Points on a hilly landscape, in no order, each with its height.
A ball rolls from a point to the lowest of its 2 nearest points, and stops where none of them is lower. Distance is the straight distance between rows; heights are no part of it.
q_754 (h 66.7): [141  98 132 138 111 121 109 149  93 111 129 161 128  90 145 149 148  73
 118 105 136 135 111 145]
q_278 (h 15.8): [123 133 141 128 127 112 147  93 132 162  80  86 146 141  77 178 111 139
 131 125 139  99 108 142]
q_145 (h 15.9): [127 136 124 152 106 101 150 103 115 162  72  84 107 123 115 187 136 123
 149 106 176 128 125 144]
q_873 (h 30.4): [145 136 174  94 113 102 124 116 150 129  70  62 162 121  64 177  93 141
 134 112 120  59 132 144]
q_44 (h 18.9): [126 139 110 138 142 127 143 101 151 149 138 117 125 126 101 117 102 127
 129 157 117 114 115 132]
q_431 (h 67.5): [138 107 131 142 128 117 103 152 120 118 121 151 135  79 124 158 130  64
 130 140 122 122  98 146]
q_159 (h 37.1): [158 150 137 139 112 120 122 144 152  97  97  95 122  67 112 149 126  64
 148 145 121  99 117 132]
q_362 (h 35.5): [102 121 108 126 170 210 133 132 117 147 185 210 136 199 135 100  92 185
 101 173  80 129 142 129]
q_177 (h 74.5): [ 91 154 103 149 146 112 180  69 129 193 117 108 126 165 100 144 108 165
 136 136 152 113 108 123]
q_518 (h 73.6): [ 84 142 100 161 145 117 167  81 116 175 141 129 138 175 133 120 111 160
 127 143 154 131 102 123]
q_842 (h 29.3): [112 126 162 117 166 100 145 118 143 138 109 115 166 123  66 162 100 141
 130 176 100  86  95 158]
q_593 (h 38.7): [122 171  86 176 134  90 135 115 134 135 130 110 120 115 165  89 143 144
 152 105 169 157 117  99]
q_764 (h 54.2): [ 91 191 117 190 176  80 101 143 178 158 171 121 114  97 168  60 144 132
 162 144 113 198 129 101]
q_798 (h 16.6): [107 113 155  94 194 205 132 138 136 124 173 187 138 199 103 134  80 183
 110 214  56 102 145 138]
q_438 (h 66.3): [ 89 106 113 156 168 140 104 165  90 127 166 192 143 147 167 101 149 143
 126 135 108 165 108 107]
q_954 (h 74.7): [150  92 130 115 100  90 116 133  85  88 131 149 127 118 174 119 190 141
 129  57 182 159 141 122]
q_813 (h 68.0): [ 93 108 105 141 169 154 106 150 102 142 173 186 139 156 153  93 118 141
 113 168  87 157 122 119]
q_963 (h 8.0): [117 125 127 149 135 100 149 108 112 162  83 105 134 130 104 191 123 126
 142 126 154 118 102 150]
q_467 (h 36.3): [141  87 156 101 104 124 117 118 107 161  80 103 134 144  99 197 134 124
 119  93 136 110 133 159]
q_851 (h 40.5): [152 101 121 102  97 146 127 125 116 139 121 110 125 113 120 131 115 106
 103 105 131 113 127 140]
q_129 (h 57.7): [148 111  98  99 103 178 121 140 104 128 172 175 133 160 165  48 125 165
  89  81 131 138 157 118]
q_332 (h 74.1): [162 136 128 130 112  81 108 141 104  62 132 130 124  96 182 120 207 124
 147  49 178 165 131 115]
q_737 (h 60.7): [149 101 105 115 109 138 117 136  96 108 159 154 136 141 168  64 148 156
 108  70 148 145 144 105]
q_410 (h 28.7): [126 126 116 102 116 160 147  88 128 165 147 135 134 164 101 114 102 159
 101 115 133 107 138 141]
q_691 (h 38.8): [156 118 113  90  70 165 148 125 136 112 139 101 102 135 138  99 128 114
 110  70 135 107 157 120]
q_919 (h 49.4): [141  83 106 111 126 194 108 158 108 130 165 195 136 152 131  88 105 140
  84 135  87 136 151 126]
q_243 (h 73.4): [151 156 126 153 119  89 105 154 135  80 149 121 143  75 187  99 194 102
 152  49 155 162 129 102]
q_927 (h 32.1): [121 106 170 117 171 113 125 139 140 120 108 132 155 111  82 159 102 117
 132 200  91  97  96 154]
q_957 (h 68.5): [136 140 129 156 130 114 105 157 148 127 131 142 125  75 134 137 138  53
 144 148 110 136 104 136]
q_512 (h 71.0): [121 135 127 174 140 106  81 165 123 108 154 164 132  83 178  89 160  87
 141 103 121 176 112 116]
q_282 (h 26.7): [160 166 143 124 129 109 141 119 171 109  95  77 140  88  73 141 103 112
 150 166 118  78 115 132]
q_196 (h 36.1): [ 98 127 141 133 188 138  91 156 148 133 159 171 102 135 138 127 127 111
 126 213  55 170 120 119]
q_528 (h 27.2): [101 128 123 106 178 198 141 114 135 152 188 192 133 191 111 115  85 174
 110 195  71 121 139 132]
q_47 (h 70.8): [ 66 129  98 142 176 156 152 100 117 167 172 167 135 188 136 110 109 161
 126 170 103 128 102 134]
q_586 (h 30.0): [120 159 135 144 163 107 142 109 168 137 138 114 122 112  93 134 104 120
 140 209 102 115 108 129]
q_376 (h 25.3): [128 139 102 123  83 114 155  98 116 118 117  85 105 148 152 100 161 174
 136  72 199 146 163 109]
q_486 (h 44.1): [154 205 121 175  82 118 145 152 137  99  76  97 110  71 162 152 159  75
 171 112 165 128 131 104]
q_443 (h 75.0): [145  76 126 105  86 122 115 143  87 106 123 143 121 136 161 125 171 138
 113  59 180 155 148 147]
q_847 (h 22.0): [129 142 121 166  97  90 145 115 105 132  74 102 108 120 141 163 153 120
 153  97 201 151 136 131]
q_179 (h 65.7): [117 103 123 150 140 111 100 154  85 110 140 182 144 107 171 129 163  96
 124  93 133 155 107 133]
q_37 (h 40.0): [162 195 123 146  60 139 165 148 145  96  65  61  87  84 157 169 156  92
 172 109 160 126 149  87]
q_478 (h 18.4): [120 133 107 117  88 131 154  86 111 143 137 108 114 169 140 100 142 186
 113  67 195 141 166 123]
q_786 (h 41.4): [164 173 129 163  95 120 125 150 142 104  95 101 113  57 145 155 147  54
 156 120 145 126 119 120]
q_569 (h 72.2): [ 72 132  98 160 164 130 165  98 102 168 164 166 143 185 151 101 117 166
 128 145 136 147  91 124]
q_655 (h 75.4): [141  88 137 106  73 112 126 138 102  94 101 110 101 117 161 154 171 111
 126  63 180 146 154 145]
q_79 (h 37.9): [118  83 155 112 173 158 107 161 123 115 141 174 137 124 111 155 111 111
 121 206  60 119 103 143]
q_215 (h 29.5): [137 132 108 121  68 114 156 118 124 111 101  75  90 135 148 130 153 146
 141  67 182 136 169 115]
q_239 (h 69.3): [ 73 124 106 143 182 167 123 130 121 150 183 177 123 181 158  87 111 163
 120 180  86 161 124 119]
q_65 (h 50.1): [ 89 166 102 173 172  96 112 128 162 159 177 141 121 137 165  48 133 159
 149 139 115 189 122 105]
q_51 (h 20.3): [137 125 132  86  94 169 148  84 134 180 136 116 138 178  92 134 109 173
  95  79 146 103 157 152]
q_310 (h 12.1): [138 171 173 134 166  81 133 120 192  97 118  95 140  94  73 126  93 132
 141 226 103  92 122 135]
q_194 (h 62.6): [132  93 111 137 135 125 113 139  82 125 151 163 144 137 172  89 152 151
 107  83 144 157 122 109]
q_950 (h 31.2): [107 122 151 107 202 140 101 137 150 121 161 165 118 153 123 132 121 129
 113 235  57 143 125 122]
q_645 (h 36.5): [154 162 122 131  64 125 155 141 131  92  73  71  79  97 156 167 162  99
 160  88 177 130 150 105]
q_75 (h 35.7): [107 107 164 120 191 127 101 153 138 111 134 165 128 120 113 166 126  88
 132 232  65 134 109 140]
q_686 (h 33.1): [135 183 100 174 116  86 146 108 124 133  98  93 109 105 157 121 143 136
 154 103 195 148 129  95]
q_824 (h 48.7): [150 114 105 102  97 169 113 145 140 117 169 128 116 113 142  59 108 103
 108 110  98 129 144 115]
q_86 (h 34.4): [148 103 151  86  94 138 126 109 131 157  95  91 144 154  77 165 121 145
 106  93 141  92 137 155]
q_611 (h 33.3): [140 149 118 123  51 128 165 134 132  87  71  60  66 125 148 161 153 133
 162  79 179 137 172 112]
q_704 (h 34.5): [110 116 174 129 195 101 115 149 143 101 115 153 143 105  99 176 123  92
 143 225  72 108  88 157]
q_668 (h 43.7): [127 115  99 129 148 203 115 151 121 133 183 207 135 175 139  73  96 167
  91 155  79 142 166 115]
q_816 (h 76.0): [162  94 130  95  73 141 134 149 116  96 108 100 106  95 139 141 145  71
 126  77 138 108 139 129]
q_975 (h 38.0): [137  96 134 108  97 121 132 120 100 142  93 111 124 127 119 161 136 116
 113  86 155 124 134 150]
q_636 (h 40.1): [113  74 161  95 174 167 117 152 109 129 130 167 160 150  97 160 101 139
 109 183  68 102 106 149]
q_574 (h 75.6): [147  93 140  92  64 136 132 136 120 101  90  84  85 119 145 169 158 101
 133  73 165 126 160 142]
q_521 (h 44.6): [109 158  95 171 148  89 131 123 134 150 163 130 134 128 166  68 137 153
 140 118 144 168 114 103]
q_723 (h 23.8): [126 179 145 148 187  84 131 126 185 122 121 109 128 103  92 134 105 113
 153 243  93 126 107 135]
q_356 (h 69.7): [134 139 127 164 123 115  91 156 129 113 142 144 124  79 157 109 148  68
 137 121 127 152 112 128]
q_170 (h 20.8): [131 170 159 130 144  98 141 113 171 106 100  77 149  96  57 132  77 142
 145 187 117  74 121 130]
q_173 (h 21.0): [121 144 161 120 143  96 146  78 147 168  79  82 160 150  50 177  98 166
 140 137 125  69 114 138]
q_660 (h 27.8): [123 147 100 155 109  95 152 102 113 143 108  96 113 125 144 131 138 137
 134  93 186 144 134 116]
q_250 (h 8.4): [126 127 119 107  84 151 157  89 129 160 132 106 116 165 116 121 129 173
 104  68 179 127 173 141]
q_28 (h 25.2): [113 122 164 101 149 112 138  95 145 152 108 104 177 159  61 165  94 168
 122 140 107  75 103 148]
q_821 (h 72.3): [137 136 130 147 131  99  86 160 116  94 162 154 146  87 186  80 172 112
 143  68 137 172 123 105]
q_644 (h 44.2): [147 102 112 115 102 147 122 136 114 125 150 135 119 113 143  94 124  96
 113 106 123 125 135 126]
q_391 (h 32.3): [145 118 172  71  98 118 105 108 153 146  72  67 155 155  63 189 120 155
 122  88 119  80 143 143]
q_863 (h 28.1): [134 111 178  91 138 106 118 112 150 136  95  88 181 130  57 163  89 153
 126 133 108  73 116 147]
q_626 (h 29.8): [128 119 131 116 139 157 146 101 138 162 151 143 139 143  90 123  93 147
 103 148 109 101 120 145]
q_289 (h 25.4): [113 117 163  90 207 179 109 139 141 104 163 180 121 182 110 136  99 151
 115 239  49 127 153 121]
q_537 (h 64.4): [114 105 116 148 155 117  83 162  84 105 154 187 154 120 181 101 161 132
 125  98 126 175 111 107]
q_456 (h 41.7): [105 126 116 148 163 126 109 143 137 143 156 158 118 128 136 103 120 105
 123 181  87 163 106 124]
q_298 (h 32.8): [149 144 143 143 120 102 137 124 144 129  89  90 130  90  96 171 116  92
 142 149 138  94 108 133]
q_656 (h 34.1): [142 123 109  90  58 149 162 109 135 111 124  84  90 151 139 108 130 138
 119  64 169 121 177 118]
q_202 (h 53.7): [160 109 105  92  99 211 124 141 120 137 169 188 133 152 138  75 103 149
  83 100 101 119 163 130]
q_16 (h 76.6): [163 118 126 120  89 137 115 161 133  93 127 117 118  71 139 129 142  49
 127 106 125 119 122 127]

Two balls start at each pair of points below. Name the first point that both come to, or write none.
q_975, q_691 | none
q_863, q_704 | q_28
q_79, q_644 | q_28
q_764, q_194 | none
q_656, q_37 | q_215

Where does a ball stop that starts at each point below?
q_486 | q_250
q_824 | q_250
q_851 | q_963
q_65 | q_963
q_636 | q_963
